A landscape with many valleys, sampled at points; each row gives a point and its height.
A ball rolls from a point to the lowest of its 4 nearest points, and stops where none of them is lower. Distance is the straight distance between rows; heights are no part of it.
miza: [-14 -35  16  -5   3  -9  23 -17]  h=35.4
mobul: [ 72  65 -30  36 -37   2 -39  -3]  h=61.3
dap: [-86  -3  33 -61  23  30  39  43]  h=21.1
san: [ 12  -3   2   6 -24   1  13 -23]  h=58.0
dof: [-62  62 -17 -35 -12  23  33  45]  h=26.2
vevez: [ 15 -28   4  20  15  77  19  16]  h=52.0
lidub: [ 42  19 -30  34  -3  96  13  19]  h=54.7
Rur: [ 71  71 -11  24 -34 -19 -34 -15]  h=64.0
Sokib: [ 24 -17  21  31  41 -29 -58 -16]  h=57.7
nuko: [25 -7  1 17 -6 33 -9 -6]  h=68.5
gik: [-28 -23   0 -16 -21 -36  40 -22]  h=15.9
Zibub: [ 24  -4 -22  -5  47 -61 -81   6]  h=30.9
Zafup: [ 41  17   2  32  16 -10 -53  -4]  h=38.4
zab: [ 23 -32 -15  14  54 -24 -82  29]  h=43.5
zeso: [-56  42 -36 -41 -67 -54  54  -5]  h=34.4
Nizo: [-23   9 -27 -13 -40   3  53   0]  h=49.5
Turi: [ -8 -44  44  12  15  -7   2 -16]  h=44.5
Gata: [  6   1  24 -10 -23 -74   8 -42]  h=18.1
tenu: [ 35  -5  13   9  -5 -46 -20 -44]  h=37.8
bepu: [-66  38 -20 -51 -30 -24  52  31]  h=5.3
nofiv: [ 14  38 -34 -22 -57 -46  34 -35]  h=42.1
tuzan: [-10  -3 -11 -13 -35 -37  46 -25]  h=31.6
Lota: [-14 -30   9  -5   6  36  37   5]  h=37.2
gupot: [-20 -32  30 -19 -18 -72  24 -49]  h=34.9
ramo: [-12 -26   7  -3  -6  31  29 -10]  h=45.5
fozim: [ 19  11  10   9  10 -68 -52 -18]  h=32.1
kude: [ 22  35 -22  10 -49  -8  21 -18]  h=43.6
feze: [  8 -17  19   2 -13 -29   4 -31]  h=39.8
gad: [-88  52   3 -52  -8   5  38  36]  h=45.4
Letu: [ 41  43 -25  14  18 -55 -71   2]  h=16.9
Bul: [ 25 -48  42  43  71  63 -58  30]  h=64.8
mevum: [ 20  34 -21   1 -42  25  28  -1]  h=50.6
per: [-63 -41  17 -41   9  22  46  21]  h=28.7
Rupip: [ -5 -43  20  21  16  60  23   5]  h=46.7
Tiver: [ 22 -39  29  35  57   2 -58  10]  h=64.1
nekun: [ 24 -17  23  32  14 -26 -40 -19]  h=56.3
mus: [ 27  12   2  -3 -12 -65  -3 -34]  h=27.9
guka: [  7  14 -25   7 -24  55  27  22]  h=40.2
sep: [-63  14  -4 -36 -29   7  45  20]  h=39.2
totup: [ 44  32 -19  23 -20  15  -3 -12]  h=53.5
tapo: [-57 -81  23 -35  29  36  47   7]  h=20.2
Romi: [ 28 -14  14  41  40  28 -56   7]  h=53.2
pegu: [-22  15 -21 -15   1  81  39  44]  h=22.7
lumov: [ 38   2  16  36  21  52 -20   2]  h=60.4
mume: [ 26  24 -10   4 -44 -42   9 -37]  h=35.1
lugan: [  7 -29  25  13  37 -43 -41 -20]  h=65.6
moz: [ 27 -17 -60  -3  41 -47 -74  18]  h=30.7
zubud: [-37  -4 -13 -23   2  65  36  42]  h=13.5
Tamub: [   2  -13   -5   -4   21 -105  -62  -25]  h=41.9
Vib: [-63  48  10 -49   0  56  14  53]  h=6.3
ved: [-26 -58  28 -18  17  37  41   1]  h=28.0
kan: [-39  25 -18 -27 -14  28  48  13]  h=39.0
guta: [ 45  27 -16  32  -5  43 -14   6]  h=59.4
Zemoz: [ 22 -36  26  44  55  22 -60  16]  h=58.5

For each start below, name every point that the ball comes to, in order.
Bul => Romi, Zafup, Letu
vevez => Lota, ved, tapo
kude => mume, mus, Gata
tenu => mus, Gata
zab => moz, Letu

For each start below, name the point where the ball stops.
nekun => Gata
Nizo => gik
lumov => tapo
guta => Gata
nuko => Gata
Sokib => Letu
Turi => gik
